A landscape with many valleys, sampled at points; each row gives a point and its height.
From any point a ball takes the steepest step (drop divided by distance) to one of its 2 nearest points. It stops when none of these is lower. Distance is the straight distance between rows; heights are no part of it.
J574 (h 54.4): [  4 -19  -6 -13  -8  24   4 -22  29  -6 -27   5   1 -58  -7  -4  13  10
  19   4   2 -11  27  18  37 -29  50 -35   1 -22 -12   9 -15  11  41  -8
 -17   7  -1 -28  48  -5]
J728 (h 44.4): [  0   4   9  18   5 -13 -27  26  22  28   6  48 -21   5 -12  31  -7   2
 -20   8   1 -11 -22 -33  29 -22  38 -21  12   0 -27  -3 -41  28  29 -32
  13  57  19   2  30  11]
J775 (h 69.2): [ 20 -19  34  -8 -41 -30  -9  17 -25 -16   3 -35 -24  -9  -2  30 -15  -2
 -28  20 -55  13  14  13 -21   1   4 -33 -26  -6  -5  28  10  28  -2   6
  23   0   5  -6  21  39]
J662 (h 40.7): [ 44 -25  -4 -11  14 -29   6  -7 -13 -23 -24   4 -14  -2 -52  -5  15  24
  -2 -19   6 -13   4   0  13 -22 -32 -14 -20 -32 -23 -18   5  -9  -7   0
  32   1  19   1  -8 -20]
J315 (h 56.3): [ 11 -26 -24  34  14  12  18   0 -32  -2  -2   5   3 -35 -29  -2  28  34
 -40  13   7  23 -12  -9  -1  29 -19 -16 -19  29  30  -1  10 -22 -24  25
  -9  -4 -37  40   4  -5]
J52 (h 83.2): [-14   0   9  33  47  21  35  -2  -5  -2  -1  11  57  -8   2  10  28  51
  -8 -22  18 -29  17 -14  19   7   1 -10  23  -8   8 -16 -15 -17  -9 -39
  18 -29 -30  17   4   0]
J566 (h 62.0): [-28  10 -19 -28 -23  31  14 -46  22  14   7  17  23 -20 -21  14 -36   0
  29 -13  15  17  24   2  11 -11 -11 -13 -37   6  54 -15  42 -15  17  22
  -8  17   6 -50  24  -5]
J354 (h 75.1): [  0  26  21  19  25  33  11 -16  12  28  26  33  29   9 -32 -20  -9  20
  27 -36   9 -24  19 -15   1   0 -29  12  -2  11 -15 -44  -1 -12  -1  11
  16  16  49   1  54 -14]
J186 (h 78.2): [-18 -16   3  14 -14 -25 -38  31  37   9   4  17 -30  12 -36  60 -23   0
  10  14   7  28   3 -26  11  51  33   3 -25 -22  33  14   0  -6  36   4
   8  14   7 -17 -13 -27]
J61 (h 87.4): [ -7 -30  -4  -6   0 -23  -7 -37 -21 -38  22 -17  16  20 -12 -34 -20  15
  18   8   9  20  -7 -13   1 -28  -2  46  36  -9  12 -12  14 -18  23 -55
  19 -33 -32   6 -14 -27]
J991 (h 61.1): [ 18   5  14  36   1 -21 -19  35 -15  -9 -35  18 -13 -15  23 -11  27 -15
 -40   8   0 -19 -27 -22  15 -12  -2 -40   4 -11 -21  34 -19  30   0   0
 -11   6 -38  18 -30  15]
J342 (h 82.7): [-14 -10  49 -35 -33 -37   6  -6 -43 -34  15 -36  21  26  18 -57 -33 -41
   5  21 -33  -5   6 -33 -50 -14   9  41  24  16  -6   0  37  -4  -2 -39
   5 -49  13 -13 -26   2]
J23 (h 82.8): [-15  12   4   3 -11  19  -5   7  34  28 -21  -8  -3  15  10 -20  14 -23
  20 -24  -3  10   0  26 -22   5  18  -6 -15  -1 -33   4 -25  41 -24  37
  -9  24  34 -25  -3  -8]
J415 (h 31.1): [  7 -33 -11   9  -5  15 -11  -5 -18  16  37 -18 -28  -4 -35  35  -8  26
  36  -8  32  32   4 -27  18 -19   3  35  17 -13  -3 -14 -11   4 -17   1
 -14  31  26  -6  46  -9]
J967 (h 80.0): [-29  -1  29 -37 -33  -9  15 -21   1 -12  20 -19  19  35  18 -36   4 -17
  18  18 -50  -3  10 -35 -29  16 -17  29  21  37  17 -12  14 -32 -24  -4
 -13 -45  -1   8 -23  27]
J781 (h 54.3): [-14 -29   3 -45 -21 -35  19   9 -31 -18 -19 -42  -4  19  -2  29  17 -16
 -25  -7 -16   4   2  60  -8   7  48 -18  -8 -16 -17   7  -3   4 -25 -22
  21 -23  31  19 -17  10]
J157 (h 76.4): [-32  30  32  26  16  30  33 -32 -23 -16  12  17  27 -15  21  21 -23  35
   3   8 -24 -26  15  14  11  10  -8  32  15 -27  11  14  14   9   9 -21
  11   8 -32 -35  14  20]
J501 (h 38.6): [ 13 -25  27  19   1   4 -52  30 -14  21  37  20 -42  14 -40  38 -14   8
   2  16  -3  12   1 -31   3   8  -2  12  16 -14 -28  16 -32  37  -4 -12
   9  49  14 -10  31   8]
J141 (h 33.7): [  5  -2  10  18 -15  25 -18 -22 -28  -7   2 -32   1  -1  11  -5 -18 -27
  33  10  -3   4  -1   6 -19 -46  -6  53  20  18 -54  -9 -12  24 -32  25
 -14   7   2 -20  71  -5]
J189 (h 59.5): [  6 -24  21 -28 -19 -42  39  -8 -32 -36 -11 -31 -20  -5   8 -25  16   2
 -27 -12 -36 -13   7  18 -21  13  15 -34   1   6 -20  15  13  -3 -28 -16
  22 -68  38   5 -37  20]
J650 (h 54.6): [ 51  13  16   6  19 -37  25  23  15 -10   0  -6 -35  -7   7 -25   8  -5
 -28  -2 -41 -34 -23 -31  -3 -10 -21 -10  10  11 -46  -2 -33   2  -8   3
  11 -22  39  34   0  15]
J89 (h 70.1): [ 36  16  21 -24 -11 -22 -13  -1   5  31  -8  27   6  36  -4  21  51  43
  -7   7 -12  -7  -2 -14  11 -33  -4 -34  14  13 -22  19  -4 -21 -20   4
  27   6  16   8 -21   8]
J880 (h 38.5): [ -5  30   8  -6   1 -27  46 -16  27  20  -5  15   6 -26   2 -11  -8  -7
  16 -44 -40 -32   6  14  -2   3  34 -13 -22 -16  23   5  13 -14  27  -5
  44 -13  43   6   4   4]
J293 (h 23.4): [ 10 -37 -42  27  -2  39  -3 -20  14   4   6  -5   1 -13 -27   6  32  45
  42 -14  38  31  28 -12  17 -22  20  -1  27  15  -1  -4 -13 -28  -9   8
 -28   3 -21   4  39 -37]
J34 (h 87.2): [-18  -6  -7 -29  -8   6  -4  -2 -17  -6  -7 -11  45  32  10  39  22  21
 -15 -25  36  -6   9 -22  40 -31 -22 -26   7 -26  17   4  21  -5  -9 -15
  11   5 -14   6 -27   5]
J621 (h 62.6): [  4  -8 -23 -24   6  23   6 -17  28 -10   6 -38  -2  -4  -3 -28  29  19
  12  23 -19  18  22  16  -2  37 -19  18 -21 -20  11  15 -17   1 -18  12
  -8  10 -23  24 -15   9]
J554 (h 85.8): [  8  17  -2  57  60  -3  46   5 -35  10  19   6  41 -28   2  17   4  82
 -14   7   2 -41  10   2  -1   8 -31 -19 -21   5   7  -7  19 -38  17 -18
  36  -7 -33  23  23   0]
J132 (h 38.2): [  6 -13   9  36 -11   7  14   0  30  -2   6 -31 -33   6   5 -55  39  25
  16 -35  -7   0 -11 -33 -10  -5  19 -18  44   5 -14   5 -23   5 -41  -1
 -32 -20  -2  25  -9  -6]
J211 (h 35.7): [-17  18  23 -40 -20 -30  -4  15  37   0  -1 -10 -21  26  16 -23 -27 -34
  12  19 -30   1 -11 -30 -10   4  -4  25   5 -35  10   9   6   8  -6  -2
  -4  42  23  -3 -53   8]
J626 (h 47.3): [ 28  37   5 -10  -8  20 -22  -4 -25  25  46  -9  21  23  39  -8   6 -10
  62  -7  20  11  16   8   5 -10   6  25  17 -24  -3  30 -16  24 -25 -20
 -19  25  18  -3 -36  11]
J344 (h 49.5): [  4 -14 -16  15  39  -8 -10  25  -5  -8 -10 -10  17  14  18 -12   4 -12
 -25  17 -15   7  20  14 -21  53 -30  15  19  20  -5  19 -26  18 -19  -4
   3 -55 -31   8 -41   1]
J676 (h 50.1): [ 55  31   3  47  10   3  35  -1  -4  13  25 -18 -34 -23  44 -63 -10  14
   4 -20 -18 -26 -15  -5 -17 -14 -28  -9 -10   3 -23   9 -11  32 -33  20
 -18 -10  29   9   9   9]
J595 (h 33.6): [ 12  16  -1 -11  28 -29  17  -4 -17 -12  20  -7  26   8  26  18   2  13
 -16  24 -15  -5   0  -7   6  -7 -48  18   0 -11  18  -3  19 -16  14  -6
  25 -30 -40  20  10  19]
J731 (h 47.2): [ 31 -13  -6 -36  -3 -49  -3  30 -28 -20 -21 -27 -14  32  32  20  38 -29
 -35  32   3  33 -16  47   0  24  21 -37 -39 -12 -39  -3 -17  30 -13   2
  -4 -37  19  59 -17  -2]
J357 (h 76.3): [-15 -21 -18 -24 -14 -40  -7   0  54  10 -47 -21 -22  43 -14  24   9  -2
  -7   2   8  24 -18  23  28  -4  28 -25 -32  -5  -8  -7  19  -4  23  30
 -10   3 -25  13  17 -24]
J776 (h 49.8): [ 34  -8 -23   6   0  18   1  30 -28  19  -7 -20 -25  -3  -5  -7  14  -1
 -24   2  -6  11 -25   3 -52  -9 -38 -30 -40  18  -9   8  14  58 -36  31
  11  28  19 -11  -4  -1]
J4 (h 73.6): [ -9 -22  34  15 -20 -46 -25  30  -7 -25  -6   8 -14 -14 -23  58 -34 -15
 -22  -4 -38  -6  15   3 -12  32  20  -5 -23 -25  23  21   1  23  23 -13
  32  -9   0  -9 -20  16]
J774 (h 76.2): [  5 -30   1 -37  -1   2 -20  26 -19 -12   4 -23 -25  30 -32  20  13  20
 -14  37 -23  16   2  22   3  29   9 -20 -48 -36   3  11 -26  41   1 -18
  31  69  27  41 -10  -4]
J98 (h 31.0): [ 14 -24   3  45 -24  37   3 -11  -5  13   1   3  -6  -9 -10 -32  45  31
  33 -10   0  23   5  -2 -10  -9  22  -7  24  47 -16  34   0 -19 -41  31
 -11 -22 -19  -6  18  -4]
J145 (h 9.0): [ 12  -2 -23  25  40   0  -7  19 -27   5  21  -8   6 -16  12   7 -31 -49
   2 -29  30  -4  -9   8 -18 -13  20  38  31 -19  -6  -3 -43  23  13 -29
  13 -11   5  12  21 -12]
J251 (h 78.5): [-17  62  31  46 -10  17   6   0 -16  10  44  45  -1  -9  18  26 -44 -12
 -31  -4  13  -9 -44 -51  14   0 -11  13  14   4  18 -21   2  -2   0  16
 -16  18  25  -8  41  15]
J57 (h 44.3): [ -2   6  34  36  -4  20   7   1  -4 -26  20 -19  -9  15  36 -72  -5  -2
  -5  -8  -1 -20 -26 -41 -19 -27 -25  20  26   6 -32 -21  -5  34 -38  -5
 -17 -20   5  13  -5 -10]
J51 (h 72.5): [-46   6  17 -28 -31  13  12 -38  33   7  -2 -20   9 -13   5   2   9 -24
  13 -16 -29  -3 -16 -18  17  -5  10 -20  10   6   4   3   7  -9 -14  28
 -21   4  18  10  36  45]
J45 (h 33.5): [  7   4  14  -9  -7   0  18  -2 -77 -48  41 -60 -13   3  41 -54 -30 -27
  -7  21   2  13 -16  31 -50 -18  -3  43  23   2 -29 -18   9  42 -22 -45
  -8  -7  13  17 -10  -2]
J822 (h 68.6): [-16   4   4   6 -14  29  53  -4 -15  33  19 -16  20  20  24   7  10   4
  39 -44  11 -10 -16  17 -21  -7   7  30  19  40  12 -10  28 -28 -43   8
 -18 -32  12 -10  -7  10]
J181 (h 33.9): [ 45 -15 -35  -5 -19   1 -44  37 -27   6 -26   6 -20  -6 -11  21  25 -31
 -17  19  26  21 -10  28 -11 -15  10  12  -5   0 -28   9 -12  11  -7  12
 -13  12   8   6 -38 -17]
J531 (h 33.0): [-17 -38 -20  10 -15   1  -9  13   2  -9   3  26 -24 -28 -18  31   2  -7
 -37  12  14  12 -29  -1  21 -10  32 -15 -22   8  34  10  -2  10  51 -36
 -22  25 -52 -14   1   8]
J901 (h 65.2): [-23  -2   4  14 -14  13 -24 -30  50  12 -15  28   2 -12 -34 -37 -37 -31
  10 -23  -1   3  24 -20 -12   0 -33  -2 -23  18   7 -38  42 -29  22  30
   7  -8  -1 -43  29 -11]
J192 (h 19.9): [ -3 -20  -7  -4  24 -16  -1  20 -23   8  21 -11  12 -10  -9  76   3  18
 -39   9 -23  -4 -17  -3  33  -5  10 -13 -25  -8  26   9  -4   8  26 -48
  25  18 -35   7  34  33]
J406 (h 80.2): [ -4 -11  -3  -1  21  24  17  25  -1  12  -3  -5  -2   4 -17  -8  19 -19
   4 -39  11 -21 -16   7  -4  12   4  -3  13 -10 -20 -17 -32  37 -40  12
  22   7  59  23  11  -6]
J942 (h 72.8): [-29  21  40  41   9   4  66 -12 -42  22  36  -1  24   4  37   4  -9  21
  -3 -26 -15 -27 -17  13 -27  10   1  41   8  16  27   6  14   2  -5 -37
  19 -27   2  -3  12   8]
J622 (h 43.7): [ 18 -19 -30 -22 -29 -15 -37  22 -21   8  -5 -22 -23   9  -2  55 -13 -42
  22 -12  36  38   4  21  -6 -16  12  22 -24 -22   5  16   9   8  17  -4
  -6  30  10 -24 -31 -10]
J267 (h 56.4): [ -7 -12   7  12  -5  -7 -21   6   1   6 -32  14  16 -26  10  14 -16 -43
 -20  31 -33   4   3  18 -28  23   0  32  14  20 -14  13 -17  10   0   7
  -8 -16 -22 -20   2  11]
J56 (h 73.2): [-22 -14  -2 -57 -13  -1 -21   1  15 -26 -21 -33  -9  27 -15  27   9   7
  25  27   2 -10  15  26  31   3  22   2   2 -58  -5   8 -18  21  -5 -16
  -2  61  13  -1 -31  -6]
J110 (h 61.6): [ -4  11  -5   7   6  -2 -27   2  19 -18 -52  24   6 -30  16  12 -17 -21
 -27  42 -43 -23   0   8  -2  57 -19  -6 -23  -5  16  12  -3   4  37  22
  13 -19 -42 -12  -8  21]
J260 (h 66.2): [  6 -15  17  -5 -40 -11 -21  12  13   7 -25  40 -16  -2  -3 -20  43  16
  -2  30 -23   9  -6   4  15  -8  18 -28  12  20 -15  30  -4  -9  11  -6
  -2  -5  -9  16 -54  -3]
J39 (h 73.3): [-39 -12 -22 -14   8  16 -14   4  42 -21  -9 -31 -15 -13  -5   6 -27 -46
  11 -11  14   6 -12 -19  27  -3  57   0  13 -22   7 -19 -47  34  33 -17
 -25  30  15   7  28  -9]
J947 (h 65.1): [  6  -1 -14  -9 -21  43  -7 -14  11  38  22  16  46 -10   4  35  -7  29
  18 -15  43  22  47 -20  14 -48  -6 -38 -23  23   6  -4  24  -8  10  20
 -17   5   7 -29  67 -17]
J539 (h 72.3): [-19  22   3  34  14  19 -26   4  20  40  15  49 -14  23 -22   3 -35   3
  17   5  -8  16   8  -6 -52  33 -35  54  22  31   4 -17   0 -32  11  10
   7 -14 -12 -23  15 -12]
J833 (h 84.4): [-11  11  -5  13 -21  12 -11  15   3  20  32  -7  15  19  -8  36   0  41
  14 -34  37  15  -2 -30  15  -9  13 -59 -28 -24  51  11  27  -1  21 -12
   2  38  -7   9 -18  -9]
J431 (h 69.3): [-11  49 -28  17  -6 -29 -18  33  11  47 -13  44  -6   4   2  28  -9  29
 -31  -2  19  -2 -29  -1  12  27  21 -53 -19  44  25  -5  43 -48  20  27
  -6  10 -48  35 -41  13]
J629 (h 60.7): [ -9   5 -24  11 -12  12  51   4 -20   0 -15  24  14 -36  -1  -6   8  -8
 -24 -29  24 -11 -27   0   3  18 -12 -17  -1  24  48 -16  38 -38 -23  39
 -29 -16  -9  24 -20  -3]
J312 (h 51.4): [ -5 -30 -11 -43 -27 -32   4   8 -21   5   5 -20   0  10   1  40 -11 -37
  19  -7 -10  28   0  50 -16  15  52  16 -28  -6  36  23  10  -7   5 -15
  -3  -8  22 -13 -28  -2]
J601 (h 20.2): [  0  19 -42  -2 -24  19 -35  -4  52   9 -12  13 -24  -1  -8 -51   2 -19
  17  15  20  37 -16 -11 -18   6  18  -6  -7  -2  21  -3 -13  -6  21  10
 -19  23  -4  26 -41 -35]
J144 (h 50.8): [  2 -34   7  53   4  24  31 -13 -54 -25  15  -3 -11 -17 -16  -3  30  44
 -20  29  -9   9  -6  28 -23  20  -1   6   9  24   6  14  -1  10 -14 -10
   6  -6 -53   1  10  12]
J197 (h 27.1): [ 35  22 -10  -5  30 -16  -3 -17   3  28   8 -21   4  21  24  -1 -17 -19
  32 -26  14  -7 -10   1 -12 -40 -38  53  20   7 -50 -18 -10 -16 -26  19
 -10  -4  32  -5  43 -15]
J800 (h 42.7): [ 10   4   7   5   7   4  34 -15 -18  -6  -5 -17  -8  -7  16 -15 -15  17
 -27  23 -16  -8 -24   6 -22 -17 -65   6 -27  21   6  -6  38   5 -20  28
   2  18 -13 -11  -1  22]
J81 (h 49.7): [ 52 -13   0   9 -39 -14  16  -2 -53 -10  24 -21 -22  13  33 -32  -4  15
 -22  19  11  23 -33 -16  -9 -36 -49  13  -5  34   2  11  54  -3 -41  13
 -10 -32  -6   8 -30  -1]
J637 (h 44.0): [ 23  12  12  11   8 -24  15  -6  36   0 -29   9  -3  -9  -8 -65  20  25
  17 -28 -55 -17  24  14  -4  17   0 -32 -15  26   2   9  21 -25  12   7
  34 -38  -3   7 -20  -9]
J199 (h 77.5): [ 21  -9  30  15  33   4   9   6 -12  14  22 -13   2 -10 -26 -31 -20   2
  22 -31 -24 -22  29 -13  -7  17  -9   3 -17 -17  -7 -11 -29  37  -2  -7
  51  13  54  19  33 -13]
J935 (h 55.8): [ 31   1  -7  44  13   0  -1  34 -16 -13 -31   8 -22   2   4 -26  18   0
 -43  -5  11  -9 -13   1 -38  12 -19 -36 -34   5 -15  16 -13  53 -20   8
  -3   5   2  12 -54 -31]
J912 (h 22.3): [ 27 -26 -18  -2   8   3 -17  24 -41 -28 -27 -28  -6 -24   8  24  26 -22
 -22  -1  28   6  18  22  -2   8  11   2  11 -10 -31  10 -44  19 -46  16
 -26 -25  14  27  -6   0]
J303 (h 41.6): [ 21  16  -8 -50  21 -15 -19   1 -21 -21   4   3  27   6  14   0 -31 -38
 -31  16 -19  -7  -5 -22  19 -10 -18  17  -7 -31  13 -17  -5  12  30 -31
  33   3   5  25  14  18]
J540 (h 61.8): [ -5  20 -10   9  12   7   9 -11  38 -32 -29 -18   5 -46  -7 -26 -17  -9
  -3 -14  -2 -27  24  -4  22  23 -13 -24 -43 -59  30  -3  21   1  30  35
  11   5  16  -5  20   3]
J928 (h 68.5): [-27  18  27  41 -37   0  -1 -26  13  -6  -1  47 -18   3 -20 -43 -47 -12
  39   2  -6  -3   2  -7 -38   7 -16  49  22  23  10 -15  31 -38  27   6
  -6 -17   5 -40  -6 -27]
J6 (h 70.2): [-41 -24 -33 -37  15  -5  13   0  22 -37 -14 -53  -7  24 -16  -8  -4 -30
  27 -25   9  -7 -14  20  -1   9  27  19  20 -28  -5 -17 -16   7   0 -28
  -1  32  21  12 -31 -27]
J65 (h 66.6): [ -5 -20 -29 -39   8   7   8 -23  -5 -55  23 -77 -18 -12 -10 -35   8 -16
   5   8 -10  14   5   8  -1  19  20   8  10 -44  -1  -3 -34  -1 -12 -27
  -2 -14   0  33  -7   3]
J887 (h 33.8): [ 17 -13 -12  11  23   6 -26   5 -14  -4 -12   6  18 -23  10  37  34  15
  -8  13  24 -18  22  -4  28  -5   5   6  43  -7 -37  16 -49  -3 -15  -2
 -29   0 -39 -12  10  18]
J498 (h 47.1): [-31 -15  -2 -43  20   3 -21  -2  25 -24 -12   7  47  14  -4  24  -9 -17
 -29  28 -25 -19  15 -42  37   3 -21   9  -2   6  39 -35  -7  -7  46 -10
  19  -9 -16 -13  47  -1]
J390 (h 58.0): [ 23   8   2  -3  -2  21  16 -35   9  -3   2  -2 -12 -59   6 -17 -20   0
  30  11 -11   0  10  20  10 -23   4  -4 -15 -46   9  13   9  -1  14  18
  -5  25   8 -14  33  20]
J875 (h 69.1): [ -5  23 -38  14  19  14  24  -6  -2  49 -16  74  -3 -29 -17  21   7  17
 -35   3  43  12 -41  17  18 -36  18 -27   9  45  -7 -14  34 -51  11  17
 -27  31 -34 -15   7  -2]
J812 (h 79.8): [-14  19  29  52  24  23  12   7 -36  -1  34  16  26  -6  33  48   0  43
  -9  -8  35 -23   3 -11  37  -7  -3  20  34 -50  -6  11  -8   5   6 -41
  -3  -2 -33 -15  25  10]
J153 (h 39.1): [ 19 -33 -22 -37  14 -32 -17  23 -16 -22 -37 -24  31  24  34  51  11 -35
 -40  33  32  21  -4  17  44   1  20 -31 -37 -19   5 -14  -6  19  23   8
  -5 -32   7  35  18 -12]
J534 (h 51.2): [ -8  -8  -9 -24  25  27 -10 -25  53 -15 -35  24  31 -22  -3 -11  12  12
  -8   4   6 -12  25  -9  36 -15   1 -22   0   7  -1 -22 -21 -14  38   7
  -6  -9 -22 -14  34 -20]
J70 (h 78.7): [-38  -6   9 -38  -1 -34  -3  -2  76   0 -38 -29 -15  39 -12  31  20  -7
   7  18 -38 -21  -4   3  43  25  37 -17 -13 -25  -7 -10 -11   3  22  25
   5   0  17   7  48   3]
J521 (h 41.8): [ 11 -11 -16  13  49  -6 -11  18  19 -18 -38 -25  -9  -1   5  -7  35  33
 -19  30  -9  -8  15  27   5  13 -13  -3  29   8 -47  26 -44  14 -32  21
  -7 -10 -63  -5 -23   1]
J715 (h 41.2): [ 28  27  -3  20   8  22 -34  -5 -17  19  12  23  20  -7  14  17  26  -6
  41  -7  46   4   8  18   8 -36  31  31  37   5 -35  22 -28   9  -5 -27
 -26   5 -16 -26  -5  -3]
J558 (h 75.8): [-41  -7  -2 -33   2  38 -20  10  14   1  27   4   8   3  11  21 -27 -35
  14  11  22  -7   7 -28  52  10  28   3  10 -21  51  17 -57  37  36 -41
 -19  30  35   6  13   7]
J430 (h 42.5): [-23 -64   5  11 -12  11   5   0 -44 -37  -6  18 -17 -21 -39   7  -6  -8
 -18  11  -1  18 -14  31  -4 -18  25   6  26  18   3  -3  -9   7  26 -39
   4  14 -57  -3 -13  -6]
J582 (h 76.0): [-20  74   4  33   7  18 -33   4  35  51  47  35 -33  34 -19  11 -47  11
  25 -17  33  17   6 -15 -19  28  -4   9  16  23  24   0  14  -5  -5  15
   4  27   1 -32  13   7]
J47 (h 30.6): [ 18  -9 -15 -12  17 -10  -8  28  11   2  -6   1  11  -6  23  57  25  10
 -32  16  -2  -2   0 -17  56   9  32 -34 -39 -25   8   6 -41   3  39  -4
   3   8  10  29  40   2]
J654 (h 73.0): [  2  25  10 -11   2  -5 -14   8  41  38  13   8  16  49 -16   2  13  33
  15 -25  -8 -17  13 -19   9  -5 -37 -32 -13   4 -16 -20  10 -17  -8  20
  23  27  34  -2   9  -9]
J274 (h 64.5): [ 24  10 -19   8  -7   8  27   3 -26  25 -22  23  27 -12   4   8  16  -8
  14 -59  35  -3   3  19  -3 -16   4   8   0  24  19  -5  38 -48 -20  34
  -8 -34  23 -10 -37  -9]
J518 (h 34.0): [ 49   2  13  -9  11 -24  -9 -29 -19 -27   8 -21   0  15   2 -22 -23  22
  10   3  12  -5  22  14  -1 -49 -48  39   9 -33 -51  -5   9   0 -15  12
   9 -17  12 -13  13 -13]
J324 (h 74.9): [-63   7  26 -57  -7 -20  15 -23  36   3 -23 -15  39  12  24  -7   6 -58
   8 -25 -49 -35   5   5   7  35   8   3 -20   2   8 -19  11 -23 -11  29
  -9 -10  39  -5  14  25]
J982 (h 75.2): [  7  30  17  66   3  24   9 -16 -10  24  10  61   6 -41   3  -4 -14 -14
 -13  -9  37   6 -34 -17  -2 -25  17  23  41  35 -21 -18  15  -7  13  19
 -25  -8  -8 -24  42  -3]
J237 (h 42.6): [ 38  26  12 -39 -31  -9 -26  -9 -14 -10  23 -16  -4  -5  39 -10 -13 -13
  32  17 -16  -7  10 -18  29 -27  -4  18  17 -50   8  33   0  10  12 -14
 -12   8   8  -1 -36  31]
J37 (h 66.5): [-11  31  17  30  13  10  -7  -1  10   4 -18  35  26 -22  26 -34  -3  10
  -8  16 -20  -9  26 -10  -7  32 -31 -37  -7  33  14  14  15 -14   8  39
   5 -34 -75  -9  -1  17]
J262 (h 64.1): [  2 -32  33   2 -25 -18  32 -20 -16 -45  15 -51 -42 -32  -5 -27 -12  21
   3  -1 -39  -2  15  -2 -17  10   1 -12   2 -15  -3  21  12   6 -20  -9
  10 -54  18  12  21  34]
J854 (h 79.0): [-38  62 -18 -12  10  31 -40   6  26  47  18  28  -1  25   0  19 -31 -33
  33 -17  54  17   9  11   7 -11  35   2  32  16  20   8 -17   7  -3 -14
 -18  46  37 -53   4  -7]
J964 (h 85.1): [-16 -42  37 -18 -25 -27 -34   3 -26 -43  32 -31  -6  38 -24 -14 -44 -16
  11  22 -28  24   2 -36 -34 -16  -5  34  42  -2 -10  -4  25   6  -1 -38
  19 -14 -19  -5 -14 -17]
J784 (h 28.5): [ -5  21 -19 -29 -33 -31 -60   1  56  18  -5 -13 -29  23   5 -14 -10 -48
  16  29   0  26 -27 -20  -5 -16   9  14  12   2   0   3   4 -19  24  -2
 -18  34 -15 -11 -33  -5]
J258 (h 78.3): [-26  41  -8 -60   2  21 -24  -8  26  16 -10  19  23  -7  26  21  -6 -23
  26  10  37   8  26  -6  52   1  18   4   2 -19  19  10 -29  -1  27   1
 -18  25  45 -25   6   8]
J455 (h 91.8): [-10 -19  19  11  15   7   1 -12  33 -25 -13 -25  12  24   0 -41  38  16
  17 -41   1 -36  43 -11   2   2 -57  -9  20  26 -34 -20   7 -23 -38  18
 -12 -30 -35 -16 -17   5]
J83 (h 89.6): [-26  -6 -16 -46 -16   4  -6   1 -17 -16 -16 -21  43  10  21  42  18  -9
 -19  26   2  -2   3  14  35  13  -8 -32 -53 -42  40  14  26   4   8   2
  10  14 -14   0 -45  13]
J117 (h 72.2): [ 14   4  -1  21  26   2  14 -16 -20  10 -34  58  -6 -29 -29   8  -5   3
 -35   8  31  -8 -26   9  -3 -42 -16  16  23  34 -33 -33  11 -25   5  15
  -2   8 -11 -27  26 -10]
J683 (h 50.7): [ 18 -19  12  17  -3  17   3  21 -28   0  34 -11 -33  33   7 -20 -16   9
  10  30 -16  17   3  23 -54   0 -24  35  -3  28   3  19  -1  26 -21 -25
   6   2   3 -28 -33   1]
J16 (h 68.2): [  5   5  10  25 -24  41  -6 -26 -16  51  22  52  40  10   0  18  10  58
  21  14  23  15  10   3 -18 -40  -9 -27 -21  43   0  -1  57 -28   9   7
  16  21 -35 -28  38 -19]
J583 (h 81.4): [-35  25 -11  25 -29   7 -26  30  48  19   3  32 -25  45 -17  32   6  26
   9  12  30  11 -15 -27  34  40  38 -41 -30 -39  48  -1   7   9  34   9
 -15  49  23   7 -25 -23]
J66 (h 22.4): [ 26   5 -29 -27  37 -14   2  -4   4 -10  -7  14  21 -17  -1  15 -10 -16
  17 -33  28  -8  13  16  17 -11  23  30  19 -23   5 -16 -27  -9  48 -43
  17 -13  31  -2  -6 -29]
J118 (h 72.9): [-26  25 -35  -4 -11  -4  -4   6  59  43 -32  37 -30  11 -10  38  20  -5
 -15  19  36  19 -21  36  24   7  25 -24  -4  27  -3   0  14 -33   8  38
 -39  17 -32 -22   1 -12]
J376 (h 31.8): [ 19  14 -13 -14  31  -2  47 -19  -4  11  18   0  14 -19  -7 -23   1   1
  35 -41  -3 -15  22  21  -2  19   2  45 -11  -7  17 -26   3 -43  17  -4
  26 -33  45  21   2  -4]
J456 (h 42.0): [ -6 -19   0 -29  25 -12   7  19 -46 -40  41 -43 -13  27  15 -33 -37 -26
 -22  22 -14  18  17  20 -62  25 -32  34  17   8  -3 -19  -5  29 -31 -51
   7 -31   3   0 -37 -10]
J395 (h 52.3): [ 21  -1 -25  40  -8  -3   8  22   0   7 -44  21 -31 -35 -15   1  33  19
 -14   5  26  -2 -19  21  15  34  28 -50 -41 -25 -10  17   4  12  -5  37
  -1  16  12  26 -35 -10]
J725 (h 65.4): [-24  35 -16  13   3 -13   3  11  27  39  -3  59   7 -10 -40  19 -22  17
 -25 -22   7 -11 -20 -23  -9   9  -1 -34 -18  55  16 -31  24 -64  27  31
 -13  -4 -25  -1   6   3]
J409 (h 49.0): [ 22   9  21  16  30 -41  40 -10   5 -14  10  -6  -6  -1  11 -63  -7  26
 -20   0 -59 -25  -8   5 -33  -9 -32  -9 -13  40 -10  -9   4  -7   5 -28
  29 -53   4  24  11  13]
J277 (h 89.7): [-21 -19  -1  13  10   0  17 -31   0 -44 -22   6  23   5 -12 -53  10  13
  27 -25  23  -4  11  10  10  -7 -23  20  48  19  -9 -26  11 -44  -3  -2
  -3 -25 -32   2 -33 -24]
J427 (h 69.9): [-31  15  33   0 -16  24  11 -17  38   6  -8  -3  28  -3  10 -20   2  16
   1  -4 -50 -22  13 -31  -9  32 -29 -23 -19  15   5   1   3  -4 -11  38
 -14 -17 -16   1  22  35]
J883 (h 29.6): [ -5  16 -22  -9  -7  44  11 -12  12   6  14  38 -29 -23 -29  -5  22   2
  15  14  19  11 -26   1 -11  16   2  23   8  -7  26  -4  -9   2  -9   6
 -31  56  16  11 -32   3]
J80 (h 77.3): [-56 -26  35 -32 -24 -38   9  -4  10 -21 -29  -7  23  24  -3 -16 -13 -55
 -30   8 -42 -15  -2 -20 -18  37 -22  10  -3  28  10 -20  26 -21  -5  18
  -5 -32  13  -6  -9   9]
J589 (h 22.8): [ 35  15 -28 -16  29 -13  12   3 -50  -2  30 -41   4   8  40 -14 -12 -45
   5 -10  25  11 -24  34 -32 -47  12  36  10 -16 -22   1 -11  28 -15 -29
  17   5   2  20  -5  -3]
J548 (h 57.8): [ -3  -5   3 -32  -9   7  31 -17 -10  -7  22 -34 -12  11  24 -12  20  15
   5  27 -42  14   0  32 -35  23  -5   0  -3  12   5  43  -6  22 -23 -12
 -20   4 -24  -8 -29  37]
J128 (h 46.6): [ 42 -22 -20  35   1  10 -17   6  10  20 -30  41 -30 -22 -56  -6  24  39
  -6  -9  28  10  17  -1  -9  11 -12 -25 -12  -2 -20  -5  15 -14 -12  29
  11  13  14   1  -9 -35]

For each start below, name the point where the ball stops.
J558 -> J145
J277 -> J887
J56 -> J145
J34 -> J912
J52 -> J192

Call two points neighbours if one is among the 2 nearest of the other. Go from one point of each pair to the other, from neighbour to neighbour, staying as low as possible. Name the highest point that can't be avoided.
J912 / J601 -> J626
J145 / J192 -> J650
J197 / J192 -> J935
J192 / J912 -> J781
J145 / J595 -> J683
J192 / J293 -> J728
